Each row is a point on a landscape with many valleys, with its height.
A ball rolls from a point to the lowest of its 4 nearest points, and stops where none of them is lower. Distance is the straight distance between rows; heights are no part of it.
Kig: [109 152 156 120 112 180 184 124 108  99 112 111  65 123 132 148 111 155
 113 152 121]  (h 18.9)
Nofad: [158 179 137 157  93  84 118 113 137 129 161 134  97 156 102 111 135 115
 133 152 162]  (h 46.7)
buni: [117 135 136 114 143 173 177 122 120 105 143 120 139 122 146 165 112 175
 100 125 109]  (h 6.4)
mita: [125 143 110 164 116  63 113 146 133 191 215 121 123 143  82 180 154 140
 108 127 112]  (h 14.1)
mape: [ 83  89 165 148 170  97 124 134 134 156  76 152 178 108 123 104 135 147
  83  91 106]  (h 32.0)
lavaf: [129 170 166 186 107  86  67 124 138 170 124 138  82 167 123  52 155  64
 117 118 132]  (h 44.4)
kida: [125  74 147  88 150 126 105 136 142 120  57 183 192  79 123  63 157 147
 109 144 138]  (h 48.0)
Fodud: [131  97  91 107 153 113 174 170 131 111 113 125 145 158 152 192 108  82
 123 143 113]  (h 22.5)
Vas: [136 104 113 107 151 191 164 122 112  88 130 128 173 126 169 170 108 171
 116 129 117]  (h 2.5)
mozuk: [127 128 149 110 120 178 184 148 105  91  73 131 101 108 144 128 116 137
 111 131 100]  (h 14.4)
monar: [143 168 129 184 109  80 128 114 114 171 202 102  84 147  85 168 125 145
 119 129 140]  (h 38.8)
bolab: [126 113  98  88 157 234 144  96 103  76 130 121 107 110 199 154 107 165
 171 151 127]  (h 9.5)
git: [135  68  97  95 168 119 159 152 141 110  97 161 205 136 155 157 127 129
 117 116 100]  (h 26.6)
palap: [127  80 144 124 134  66 120 150 151 136 106 162 175 153 144 102 154  94
 116 136 135]  (h 30.1)
begop: [142  63 107  77 163 138 120 132 148  94  88 160 214  87 149 112 139 139
 113 135 127]  (h 39.5)
poso: [147 154 130 118  99 128 164 120 124  99 148 134 114 131 129 130 118 135
 135 144 144]  (h 23.2)
Zav: [112 162 121 139 130 143 149 110 114 136 183  90  94 137 117 160  90 199
 117 112 115]  (h 15.6)
Vik: [126 114 105  87 142 225 134  85 117  70 122 140 141  87 172 117 100 191
 143 127 131]  (h 17.9)
Fudep: [122 167 141 130 120 173 150 104 109  97 165 105  72 128 138 132  89 187
 119 138 143]  (h 19.4)
mitu: [128 112 106  97 145 201 162 103 128  81 154 113 148 117 172 147 101 169
 143 137 137]  (h 7.4)
Kotar: [114 181 138 164 106 133 132 109 118 157 171  65  74 118  87 162 108 165
 154 105 143]  (h 37.7)
dun: [167 166 115 165 111  79  59  82 131 172 183 104 121 145  65  96 173 107
 148 101 142]  (h 48.9)
nozi: [130  92  98  99 172 159 170 156 129  99 132 138 178 153 157 189 123 134
 107 116  98]  (h 22.8)
beben: [162 111  64  88 133 132 148 124 103  96 202 114 138 152 162 174  94 131
 164 162 138]  (h 33.1)
Bolad: [147 105 113 124 109  63 110 135 165 142 138 158 186 149 131 113 152 111
 124 152 140]  (h 21.2)
pib: [137 102  91  86 176 214 141 112  95  81 116 103 139 118 174 183 102 114
 160 148 116]  (h 11.4)
Guk: [154 120  93 120 131 103 190 156 122 137 179 134 126 174 137 210 115 134
 118 173 121]  (h 15.7)
toda: [102 154 115 151 129 147 136 106 134 134 170  94 138 107  94 161 101 194
 121  94 118]  (h 8.2)
Munu: [ 97 116 162 130 120 158 142 156 133 122  61 166 110  93 139 101 123 131
  95 119 120]  (h 33.8)
Fos: [138 127 131 109 129 135 159 126 144  93 124 145 151 117 123 133 131 134
 117 132 134]  (h 14.5)
sazop: [124 139 128 131  95 136 136 136 120  90  78 159 107  94 134  93 130 116
 123 139 145]  (h 48.3)
fas: [149 135 105 153 119  68  85 114 144 168 189 138 163 152  99 134 188 144
 115 136 115]  (h 27.1)
dabif: [137 131 139 161 133  65 111 129 146 162 135 161 129 156 113 100 140 106
 108 126 120]  (h 32.3)
tetu: [116 124 153 147 122  85  64 118 150 161 101 144 138 113 110  55 164 103
 122 105 126]  (h 50.6)
Peva: [118 141 161 174 101  49  83 144 136 174 147 147  91 198 150  82 142  58
 117 142 135]  (h 31.2)
gok: [107 104 117 100 162 212 113  73 130 101 137 114 168  76 145 103 106 228
 134 103 125]  (h 57.8)
budim: [121 164 148 183 110  96 118 128 123 182 165  80  71 157  68 150 144 121
 145  95 135]  (h 33.0)
gobeg: [160 111  93  76 146 161 137 122 132  74 128 124 170 132 146 139 114 126
 140 142 141]  (h 28.1)
Puloz: [111  83 146 129 166 135 117 114 149 124  98 166 189  88 114  96 155 164
  92 108 111]  (h 28.9)
guvo: [ 97 160 176 178 100  86 118 147 140 152 108 138  81 157 122 117 127  84
 109 127 128]  (h 32.4)
vavek: [101  87 142 104 138 147 122 156 116 128  35 190 171  78 141  63 139 137
  90 118 127]  (h 40.7)
vuz: [156 160 126 185 108  56 110 127 132 192 206 140  98 178  99 142 159 104
 112 136 127]  (h 2.7)
Bofu: [126 183 171 163  80 126 144 124 114 132 121 114  48 136 120 125 113 119
 123 133 129]  (h 65.5)
Mar: [101 140 163 134 104 127 140 163 130 119  74 163  93 129 137 106 135 103
 115 129 121]  (h 36.6)
fonu: [139 150 142 150 108  78  80 122 153 146 118 146 131 148 111  71 164  89
 124 140 153]  (h 45.2)
pab: [101 121 141 123 143 183 158 124 113 115  84 139 153  82 130 121 130 177
 100  91  98]  (h 20.4)
bonol: [114 144 113 163 127 114 134 115 125 180 195  72 100 118  73 163 140 165
 154  96 137]  (h 36.2)
zegav: [123 122 130 107 119 191 150 134 112 104  69 154 121  78 147  98 138 134
 117 141 118]  (h 21.5)
kur: [153 140 140 156 128  50  28 128 156 188 151 132 137 192 143  29 165  71
 115 132 143]  (h 1.9)
fipi: [150 130 101 159 129  80  77 119 126 210 217  93 131 135  65 130 179 127
 141  99 126]  (h 59.5)
Futu: [122 122 111 123 133 131 111  83 137 138 174 113 156  97 100 110 126 199
 126 116 130]  (h 33.7)
Fusu: [131 135 131 111 124 194 183 114 112  86 136 112  95 136 156 152 100 159
 150 158 125]  (h 13.5)
Beki: [135 129 133 182 137  63  55 138 132 215 168 111 114 173 115  78 162  68
 114  74 103]  (h 29.7)
Fezu: [140 171 136 140 110 137 170 114 114 110 167  94  73 165 114 151 102 153
 122 158 139]  (h 16.4)
dadim: [109 141 141 110 101 162 174 167 108 108  65 137  56 130 147 146 130 101
 117 156 124]  (h 54.1)
zegi: [124 156 156 133  95 120 163 161 125 108  75 135  60 155 127 123 127  82
 128 161 141]  (h 50.5)
naro: [144  95 113 114 136  69  67 114 162 157 162 150 200 130  94 116 175 165
 102 126 125]  (h 31.7)
bolo: [120 162 144 144  82 137 116  99 129 115 116 147 105  96 105  97 138 137
 132 133 148]  (h 58.9)
movol: [131 111 132 121 131 144 122 128 128 102  88 160 164  92 125  98 151 145
 119 136 129]  (h 30.5)
ras: [166 130 109  97 110 129 157 142 115  92 146 136 127 141 140 153 117 114
 147 161 148]  (h 21.9)
Nolo: [ 91 101 122 131 175 169 124 105 118 128  90 121 180  68 103 119 134 204
 102  89  89]  (h 26.5)
nitu: [ 94 126 139 143 130 152 120 112 118 145 127  91 142  67  85 126 134 177
 143  87 110]  (h 34.3)
puru: [142 147 121 102 100 141 151  94 135  99 182 131 115 139 135 126 103 162
 141 156 159]  (h 22.6)
tar: [ 74 117 188 163 134 105  84 140 118 181  76 140 121 109 124  82 151 116
 101  85 108]  (h 48.6)
seti: [124 108 141 129 142 106 127 142 145 123  96 162 164 123 130 108 139 129
 107 119 117]  (h 25.6)
Rut: [133 151 181 169  90  63 138 164 131 155 130 135  50 196 147 126 120  67
 111 154 139]  (h 38.3)
rifas: [115 109 131  99 155 181 108  80 126 112 121 124 198  54 116  96 124 215
 119 114 118]  (h 45.1)
Lale: [144  88  98  96 155 191 133  86 140  76 148 134 185 120 150 116 117 191
 137 131 128]  (h 18.8)
Tabir: [153  91  65  72 174 142 131 143 127  95 109 128 195 118 150 162 123 107
 148 137 118]  (h 27.5)
tumus: [111 148 152 143 125 134 171 140 123 115 110 137 107 130 118 137 117 140
  95 121 123]  (h 66.6)
ret: [133 107 115 136 127  70 100 134 155 144 142 147 180 142 105 107 158 142
 114 126 112]  (h 19.2)
bog: [ 99 141 155 137 123 165 112 116 129 131  78 134 127  48  90  90 146 168
 114  96 120]  (h 63.7)
monud: [147 139 147 138 102  80 159 168 140 134 121 141  80 181 146 130 134  60
 125 156 153]  (h 33.9)
bib: [126 135 122 130 142 127 174 135 135 117 182 118 146 143 133 172 106 180
  91 128 111]  (h 9.6)
dasim: [169 135 129 150 118  69  45 102 161 164 164 145 158 146  97  97 171 121
 123 127 124]  (h 40.8)
diz: [144 187 167 140  72 112 123 129 129 125 128 138  67 142 112  96 143  88
 142 157 162]  (h 55.8)
tefa: [149 161 144 118  83 129 159 143 122 109  96 139  78 134 131 103 139  84
 145 163 148]  (h 42.6)
Dudef: [163 166 118 149  98  82  79  95 140 155 191 128 129 152 100 116 158 114
 135 150 149]  (h 31.1)
detik: [113 131 140 117 122 190 157 112 117  89  95 137 143  95 138 122 131 165
 117 137 108]  (h 15.3)
gev: [100  99 138 127 156 157 140 130 135 117  67 164 182  88 120 123 135 156
  96 103 103]  (h 23.9)
rak: [139 152 138 173 130  70  94 105 135 168 175 104 114 154  80 125 143 126
 128  97 128]  (h 23.1)
Zol: [176 150 102 168 114  57  54 115 155 196 198 146 133 172  94 101 176  98
 124 136 121]  (h 54.9)
zak: [129 110 143 147 120  65  55 134 154 160 128 156 170 157 127  79 167 104
 107 122 123]  (h 52.8)
Lige: [142 100  88  87 174 183 163 108 112  86 166 107 161 141 184 178  89 156
 161 145 138]  (h 11.6)
posed: [113 122 140 125 174 217 168 119 114  97 146 118 148 126 171 159 104 207
 113 115  95]  (h 7.7)
Nad: [128  52 131  78 168  97 100 162 146 120  50 188 220 107 154  74 138 123
 113 128 135]  (h 38.4)
vut: [100 105 123 126 145 170 117  92 121 147 156  68 145  59  90 123 111 197
 164  73 128]  (h 49.7)
zar: [137 171 150 167  97 106  43 110 135 160  96 104  81 113  90  42 180  74
 155 100 153]  (h 71.1)
kot: [104 161 116 145 115 148 135  86 118 136 185  87  84 112 107 139  82 187
 151 113 147]  (h 25.7)
zurin: [116  77 108 105 173 139 166 180 130 114 103 147 191 140 171 177 127 106
  96 123  89]  (h 24.5)
Nagi: [105 128 113 132 130 147 121  83 129 142 171  79 120  91  92 128 104 185
 164  91 128]  (h 30.9)
fosem: [122 122 143  92 148 221 182 142  88  93  79 127  97 113 175 167 125 133
 124 140  98]  (h 12.6)
teze: [116 128 129 149 130 102 131 133 139 147 158 128 161 137 108 169 137 167
 104 110 103]  (h 7.3)
Sodu: [113  96 116 120 167 154 122 116 122 119 136 132 212 101 122 141 135 204
  88  99  95]  (h 31.9)
zepaf: [101 108 159 165 135  92  92 120 153 166 111 139 143 126 105 104 154 121
 111  96 123]  (h 40.6)
sel: [120 113 165 144 110  56  92 141 154 165 141 168 125 189 162  68 147  81
 111 136 137]  (h 38.2)
tove: [159 145 134 171 123  84  39 104 144 176 134 117 122 158 102  60 178  99
 133 110 144]  (h 54.6)
mopog: [142 109  82  70 142 211 110 140  90  95  35 136 127  83 168 141 110  82
 153 150 107]  (h 10.8)
biko: [108  86 111  89 165 143 129 173 118 111  59 156 144 102 168 135 103  68
 135 135 116]  (h 28.5)
guvu: [134 153 146 157 111 113  86  88 139 168 132 106 116 107  72  98 163 112
 149 102 143]  (h 64.9)
piz: [ 97 113 171 185 149  68  63 132 121 202 137 111 125 162 128  62 147  77
 118  90 116]  (h 39.1)
dusol: [108  95 133 140 157 124 147 135 138 133 111 156 194  99 118 152 135 175
  89 104  99]  (h 27.6)
Kiput: [142 193 151 156  91 127 132 108 102 131 183  75  43 146 103 139 100 169
 143 149 159]  (h 26.1)
zimo: [157 125  88  96 122 156 158 121 106  89 180 107  95 151 166 168  77 146
 137 158 160]  (h 30.4)
kitap: [146 113 106  93 126 167 157  99 119  66 162 129 130 128 162 135  92 153
 170 144 145]  (h 15.2)
Gupaz: [115 118 161 174 129  92  86 127 133 195 138  96 120 123  92 122 157  96
 131  57 111]  (h 30.8)
Deza: [119 124  92  84 164 153 129 162 113 102  58 122 123 104 161 151 103  67
 150 147 115]  (h 30.3)
gid: [120 147 130 142 110 134  87  92 133 116 117 128 156  90  75  91 154 165
 134 120 140]  (h 71.6)
nipo: [144  83  73  87 173 149 157 144 122 101 155 120 198 154 153 200 124 123
 141 140 103]  (h 24.4)
vema: [124 140 121 117 123 170 164 102  98  96 180  96  68 160 149 150  69 191
 130 157 146]  (h 18.6)
Sez: [120 156 143 158 107 107 127 115 138 151 142 129 131 133 104 128 138 136
 110 118 129]  (h 15.8)
karup: [148 114 109  97 113 106 126 164 136 104  92 141 137 119 147 123 111  69
 153 138 140]  (h 31.8)
nevof: [137 130 118  81 134 163 172 157 109  89  88 116 106 125 156 164 107  92
 139 152 133]  (h 24.7)
ranob: [155 150 120 131 102 109 133  99 123 131 210 130 117 155 112 148 107 160
 130 152 143]  (h 18.7)
Nomaf: [114 156 148 149 108 132 106 114 131 137 111 122 116  82  89 102 153 138
 133 111 138]  (h 60.1)
banom: [155 181 144 125  63 135 142 138 114 109  97 138  40 135 129  95 130  66
 161 186 166]  (h 53.2)
samu: [ 79 115 161 144 146 132 125 139 121 133  59 148 152  90 124 101 136 155
  88  89 103]  (h 27.7)
Dez: [133 133 117 129 121 131 178 158 129 117 142 138 129 154 141 169 116 129
 118 144 125]  (h 19.5)
Solak: [150 186 139 136  75 145 150 105 117  97 164 108  75 142 113 127  99 147
 143 156 159]  (h 2.4)
Dil: [106  62 132  92 161 116 123 168 136 132  56 159 182 105 155  98 133  96
 123 125 113]  (h 32.2)
Vom: [141 118  43  86 171 132 131 135 115  97 119 108 165 133 160 185 108  78
 148 151 108]  (h 29.3)
Bedol: [133 115 122 127 134 108 151 148 146 106 103 142 142 132 134 121 134 100
 127 137 126]  (h 20.1)
Lop: [151 137 106 131 100  82 109 106 145 136 202 144 151 135 101 125 146 145
 127 138 138]  (h 8.4)
sava: [ 99  85 136 140 141  93 142 157 151 137 120 161 191 136 143 151 132 146
  78 113  94]  (h 30.6)
Foman: [136 178 150 173 100  93 148 132 115 158 181  94  72 159  92 159 123 127
 106 136 132]  (h 39.0)
Mudo: [133  87 135 115 129  53  99 162 151 139  91 165 157 148 160  75 141  56
 146 145 155]  (h 37.6)
gisoz: [146 102  88  89 175 139 178 162 118 108 142 113 152 164 167 211 114 129
 119 150 104]  (h 23.7)
Dafid: [106 139 171 163 127 103  55 132 136 158  93 136 119 106 101  61 152  95
 118 104 130]  (h 59.0)
Doma: [126  91 111 103 144  95 141 170 144 129  80 141 150 133 145 125 117  52
 122 134 139]  (h 26.4)
saton: [137 136 112 115 116 177 142  78 124  85 172 122  80 112 153 118  78 186
 154 157 164]  (h 32.6)
Kul: [130 132 125 164 120  86  87 115 130 160 152 136 145 140  94 116 169 128
 115 118 130]  (h 26.9)
luki: [128 108 117  94 152 178 170 161 108  93  68 124  88 140 161 170 110  80
 137 138 107]  (h 27.3)
Tumo: [164 109 129 155 111 114 129 135 130 196 188  69  96 140  77 145 167 112
 176  72 140]  (h 67.6)
tizud: [119 149 121 129 127 180 123  77 124  96 143 131 131  87 120  92 113 188
 145 139 146]  (h 38.1)
dufo: [131 128 152 152 103 141 133 113 122 181 166  52  85 106  81 135 140 138
 189  69 147]  (h 58.4)
Gad: [126 152 124 142 102 124  97  77 144 137 162  97 123  97  82 110 109 170
 161 110 164]  (h 65.3)
mobo: [125 147 133 123  98 148 109 113 128 111  88 154 143  74 117  73 140 146
 127 131 137]  (h 47.6)
lotum: [145 105 127  99 146 176 144 132 132  89 112 146 174 111 132 122 125 156
 123 128 132]  (h 21.4)
zal: [ 91 131 117 140 154 178 140 108 123 117 130  94 153  85 110 148 116 201
 127  93  99]  (h 18.4)
suvo: [160 102  82  95 139 115 161 147 128 106 150 136 168 144 142 159 121 112
 141 150 120]  (h 26.8)
Mefu: [147 149 140 153 104  46 107 133 140 169 155 152 104 192 132 111 144  76
 118 140 145]  (h 22.3)
zezo: [113 121 134 105 143 171 149 117 131  98  78 156 170  91 140 107 133 153
 105 114 111]  (h 21.0)
togok: [144 134 154 142 106  57  77 123 158 165 123 156 132 177 166  55 155  42
 133 148 161]  (h 34.2)
Vub: [125 101  92  86 185 172 154 163 113  99  86 105 132 143 158 197 100  94
 125 127  95]  (h 28.7)
zus: [110 165 136 119 122 173 162  99 117 108 175  95  73 138 151 150  85 193
 124 130 125]  (h 14.3)
puzib: [134 172 128 161 103 107  78  98 128 152 141  90 102 131  71 111 154 107
 138 114 149]  (h 62.3)
ket: [142 131 106 113 127 140 160 100 120 108 174 126 139 128 140 159  96 173
 126 138 132]  (h 12.9)
fulo: [107 158 158 167 112 113 118 121 137 156 128 122 104 128  85 129 129 118
 106 107 112]  (h 22.9)
femas: [124  96 131  90 120 192 129 131 115 117  47 173 161  61 141  83 140 165
 119 120 122]  (h 33.2)
nera: [142 177 127 164  85 129  84  69 122 143 190  88  75 118  80  93 125 147
 174 118 172]  (h 65.6)
fol: [133 124  99  72 125 230 122 135  84  90  75 128 100  93 167 150 116  99
 162 150 117]  (h 2.2)
vivi: [133 131 117  99 120 107 135 155 132 101  92 124 113 148 138 152 112  65
 142 154 136]  (h 30.2)
naruk: [113 120 102 125 138 151  95  74 138 123 145  85 166  57  95 101 103 211
 157  80 127]  (h 56.9)
deve: [103 133 148 165 130 123 116 119 129 164 117  83 123 100  77 141 136 130
 137  72 122]  (h 34.9)
fevar: [111  97 140 114 143 102 159 173 139 113  83 148 148 143 154 130 117  81
 115 132 116]  (h 23.6)
Fifom: [ 95  82 144 104 134 135 164 176 122 113  53 150 133 128 159 138 119  92
 106 126 109]  (h 25.8)
Bem: [151 121 111 117 127 110 135 112 147 111 139 154 182 132 115 116 144 145
 126 138 136]  (h 4.4)
dep: [108 118 144 106 156 205 167 143 122  95  98 126 125 119 167 151 122 165
 111 126 101]  (h 10.0)
foten: [165 128  71  95 121  87 146 157 128 118 146 119 134 151 148 172 103  81
 157 165 140]  (h 29.6)
gare: [162 139 110 128 100  69 131 153 157 132 121 126 101 178 136 121 119  57
 159 168 166]  (h 41.9)
pofab: [137  64 124 107 159 100 116 141 158 122 106 164 211 121 137 114 153 146
 103 137 115]  (h 32.5)
Tofam: [146 133 136 173 128  74  47 106 145 200 168  97 102 145  72 105 175  81
 143  94 129]  (h 42.3)
zef: [111  90 126  99 172 243 151 103 107  89 153 117 113 143 210 171  94 176
 163 154 128]  (h 3.6)
giz: [144 105 120 107 145 145 174 164 123  93 118 124 144 149 157 168 124 127
 109 138 106]  (h 21.3)
pavo: [175 136  84 121  97  70 149 120 124 144 210 145 134 168 133 156 116 133
 134 175 158]  (h 6.6)
ziluk: [109 153 144 154 106 149 146 119 131 151 138  77  91 104  80 150 121 155
 139  96 128]  (h 45.0)
tuf: [140 143 139 134  93  91 112 165 140 125 106 148 111 162 152  99 131  52
 141 149 176]  (h 42.4)
sunid: [122 190 169 173  95 129  91 121 122 175 112  89  56 121  85 100 149  81
 146  99 144]  (h 79.1)
dezak: [142 121 142 167 117 115  85 119 132 197 142  84  83 132  81 111 173  83
 158  59 129]  (h 43.7)
gof: [138 108 122  97 117 116 120 148 140 130  71 167 154 117 151  95 138  81
 142 145 150]  (h 37.5)
zusol: [119 125  69  99 197 142 104 142 118 104  77 110 176 141 153 194  92  74
 126 157  92]  (h 30.7)
Nit: [107 142 167 164 112 146 104 134 135 170 102  82  93  79  75 119 144 116
 133  64 126]  (h 46.0)
pusa: [131 127 148 123 114 107 138 165 141 104  86 156 112 133 147 105 131  87
 147 148 148]  (h 28.0)
zofol: [122  97 128 119 152 144 172 141 125 105 111 153 179 129 148 160 137 144
  96 123 116]  (h 23.3)
kod: [134 102 104  83 170 210 140 162 101  95  54 136 148  78 171 128 114  91
 149 140 109]  (h 17.2)
Ror: [134 136 126  97 105 193 148 109 114  77 109 138 106  91 145 108 119 142
 141 158 142]  (h 32.9)
Bom: [126 138 150 176 119  99  50 128 130 188 116 105  86 132  93  57 166  66
 150  91 145]  (h 60.0)
gebu: [145 143 133 129 120 110 167 122 115 117 176 126 102 166 130 179  97 168
 111 144 126]  (h 12.0)
paseg: [155 147 130 158 109 100  77  82 134 179 179  88 112 118  60 103 160 101
 159  87 140]  (h 53.7)
bir: [132 113 113  84 166 225 149 117  97  73  91 114 107 112 184 171 111 116
 152 147 116]  (h 8.5)
karu: [152 146 135 105 118 141 176 154 110  87 112 119  81 143 153 152 102 112
 130 167 135]  (h 20.6)
dube: [162 136 106 118 105  91 146 139 127 113 143 132 113 150 143 148 108  88
 132 154 141]  (h 28.2)
zitu: [121 114 113 113 148 115 103 109 142 130 136 141 204  97 106 122 144 178
 109 121 105]  (h 27.2)
vasi: [122 116 128 108 133  79 148 185 133 130  98 142 126 156 169 142 115  51
 128 145 137]  (h 26.0)
Giso: [ 90 106 176 143 119  67 110 141 147 162 116 161 123 155 161  83 148  79
 118 122 125]  (h 40.5)
tebu: [115 129 159 183 120  59  93 131 139 190 162 135  93 168 105 126 155  86
 121  91 120]  (h 19.1)
dadu: [134 129 134 143 112  66 135 167 141 142 136 147 121 186 137 130 139  75
 126 155 155]  (h 29.8)
kefa: [100 110 160 118 140 100  89 137 149 141  75 185 159 116 136  73 156 112
 115 119 141]  (h 43.0)
lume: [115 122 129 165 130  68 125 133 138 173 176 143 148 152 105 166 146 145
 103 113 101]  (h 11.5)
toma: [119 125 122 135 146 114 124 131 137 141 170 122 187 117  85 149 142 177
 119 105 100]  (h 13.1)
Lofa: [124 152 152 179 131  58 118 155 137 190 175 145  99 190 119 134 148 100
  93 127 112]  (h 12.5)
Gemo: [106 111  76  96 182 119 105 171 131 107  60 128 171 120 175 161  92  59
 119 146 106]  (h 31.0)
Sigez: [143 130 113 130 122 104  70  84 134 157 180 102 151 107  81 108 163 150
 151 116 141]  (h 41.6)
napu: [136 163 124 153  90 102 100  76 126 146 201 103 116 121  82 122 134 168
 137 124 144]  (h 50.1)
mufe: [ 93 125 163 144 121 107 151 163 141 129  89 160 123 145 138 113 130 106
  99 124 133]  (h 35.6)
patod: [118 153 137 164 125  83 124 120 129 175 165 127 113 154  93 163 149 143
 108 113 114]  (h 15.5)
Zige: [128 177 127 153  96 107 124  90 114 158 194  90  93 145  86 149 124 160
 141 113 148]  (h 42.8)
bita: [132 122 125 104 168 204 160 117  98 101 156 106 120 165 185 174 106 177
 137 134 125]  (h 7.8)
pemu: [112 177 160 155 100 118  77 126 128 146  94 143  70 117 103  80 151  99
 124 117 141]  (h 68.1)
Fenal: [104  98 117 111 159  94 168 187 128 129  94 126 130 154 172 164  98  60
 128 144 116]  (h 23.8)
tedom: [164 154 136 130  92 122 124 108 143 103 124 156 113 122 119 105 144 104
 134 153 157]  (h 39.9)
fofal: [ 92  75 116  91 186 107 143 196 132 109  76 127 155 143 179 161  87  65
 116 116  96]  (h 25.9)
kego: [124 126 141 135 126 136 110 132 141 124  76 159 146  89 111  79 138 130
 118 113 128]  (h 35.3)
fabe: [106 114 131 121 151 195 128 116 127 114  70 166 170  52 124  95 127 188
 115 109  96]  (h 26.2)
Dof: [126 166 156 139  89 142 129 135 130 123  85 134  84 105 101 107 129 127
 110 120 139]  (h 58.8)
Luner: [106 145 158 143 118 159 141 125 127 113  94 125 109  90 106 120 135 162
 118 110 116]  (h 64.1)
kube: [119 125 120 153 139  98 110 100 132 182 171  82 159 115  77 138 145 148
 135  84 117]  (h 26.3)
daf: [108 149 177 176 125  91  71 129 126 174  98 118  87 131 116  78 150  80
 126  93 119]  (h 56.0)
mupo: [148 156 114 163  89 122  88  85 117 171 208  58 101 132  69 123 131 140
 184  99 156]  (h 76.9)
rurup: [137 132 109  93 140 213 169 133  92  86  92 123  76 111 160 170 116 125
 152 151 106]  (h 9.2)
Supo: [141 111 109  87 127 165 139 165 112  87  49 143 139  87 155 111 121  94
 156 148 141]  (h 24.6)
lol: [102 140 155 151 115 128  91 126 130 153  81 130 123  80  90  81 152 118
 132  96 133]  (h 49.9)
Lamus: [121 170 144 126  92 162 155 131 119 102 121 113  79 115 115 111 110 154
 125 145 116]  (h 27.0)
zap: [138 142 111  98 108 170 148  91 108  78 169 117  86 155 148 134  83 163
 158 164 160]  (h 25.0)
fuvo: [159 143 136 155  95  61 147 147 137 150 188 153 120 181 120 157 138 107
 121 160 130]  (h 14.6)
Til: [ 86  88 173 139 142  83  99 152 143 158  93 168 155 141 152  79 149 109
  96 119 110]  (h 36.1)
Fome: [114 136  64  95 187 159  92 140 111  92  62 116 164 100 161 174 106  73
 149 160  91]  (h 31.6)
riv: [ 91  79 143 122 168 120 145 163 144 127  65 167 156 117 145 134 123 126
  91 101 101]  (h 28.4)
vado: [140 166 112 130  99 138 139  82 127 114 205 114  40 143 129 119  72 188
 162 160 169]  (h 38.9)
pafom: [176 166 108 161  85  73 143 129 120 143 226 132  95 173 125 172 127 126
 139 170 160]  (h 19.0)
feb: [133 113 119  86 174 197 182 135 102  74 105  99 111 132 170 192  99 132
 143 145 106]  (h 11.3)
ruten: [ 99  99 113 101 164 140 164 191 111 107  57 113  98 144 172 169  96  58
 114 143 110]  (h 28.3)
Dusur: [130 100 125  94 154 213 153 110 114  84 114 133 159  99 170 135 116 153
 151 135 118]  (h 7.5)
pemub: [108 136 133 112 144 187 187 125 113 102 160 104 105 155 161 168  90 187
 123 137 125]  (h 9.8)
debok: [156  85  75  66 181 184 144  93 112  96 168 110 172 138 181 196 108 138
 180 147 126]  (h 14.2)
pim: [155 151 121 136 110 100 163 147 117 136 192 120 101 172 125 191 113 150
 128 173 144]  (h 14.0)
lobez: [113  90 133  99 121 208 148 150  93 104  43 173 135  68 151 110 131 132
 106 121 112]  (h 26.7)
bupo: [144 159 108 125  90 122 150 103 110 118 211 123  85 174 144 145  93 176
 153 163 168]  (h 27.4)
Fer: [155 127 120 102 123 149 191 148 123  93 145 107 100 149 144 164 101 126
 134 154 133]  (h 17.3)
bif: [143 102 109 121 150 156 163 123 145 109 154 131 186 125 152 166 122 193
 103 122 108]  (h 6.8)
Tida: [121 124 165 142 109  73 155 164 145 135 132 148 108 171 142 140 130  99
 102 132 122]  (h 32.8)
zin: [114 153 122 133 128 157 138  90 121 122 168 106 132 115 119 122 102 197
 131 117 136]  (h 19.3)
fal: [138 130 148 126 108  99 117 132 161 123  97 159 148 132 128  97 138 106
 113 144 147]  (h 34.1)
det: [148 118 111 115 108  84 157 153 141 130 146 140 145 158 138 147 117  85
 130 157 142]  (h 29.4)

Where does a ball stop that starts at each point below?
tefa -> Bem
Tumo -> teze
Tabir -> Vas
Vom -> Vas
tar -> teze
Fenal -> Vas
Mudo -> Bem
Nit -> teze
tuf -> Bem
dezak -> vuz
tetu -> teze
zurin -> Vas

Two balls start at each pair of points below. Name the first point that both come to, or write never.
lobez and mobo -> zezo
movol and fabe -> detik
Fifom and Mar -> Bedol
femas and Puloz -> detik
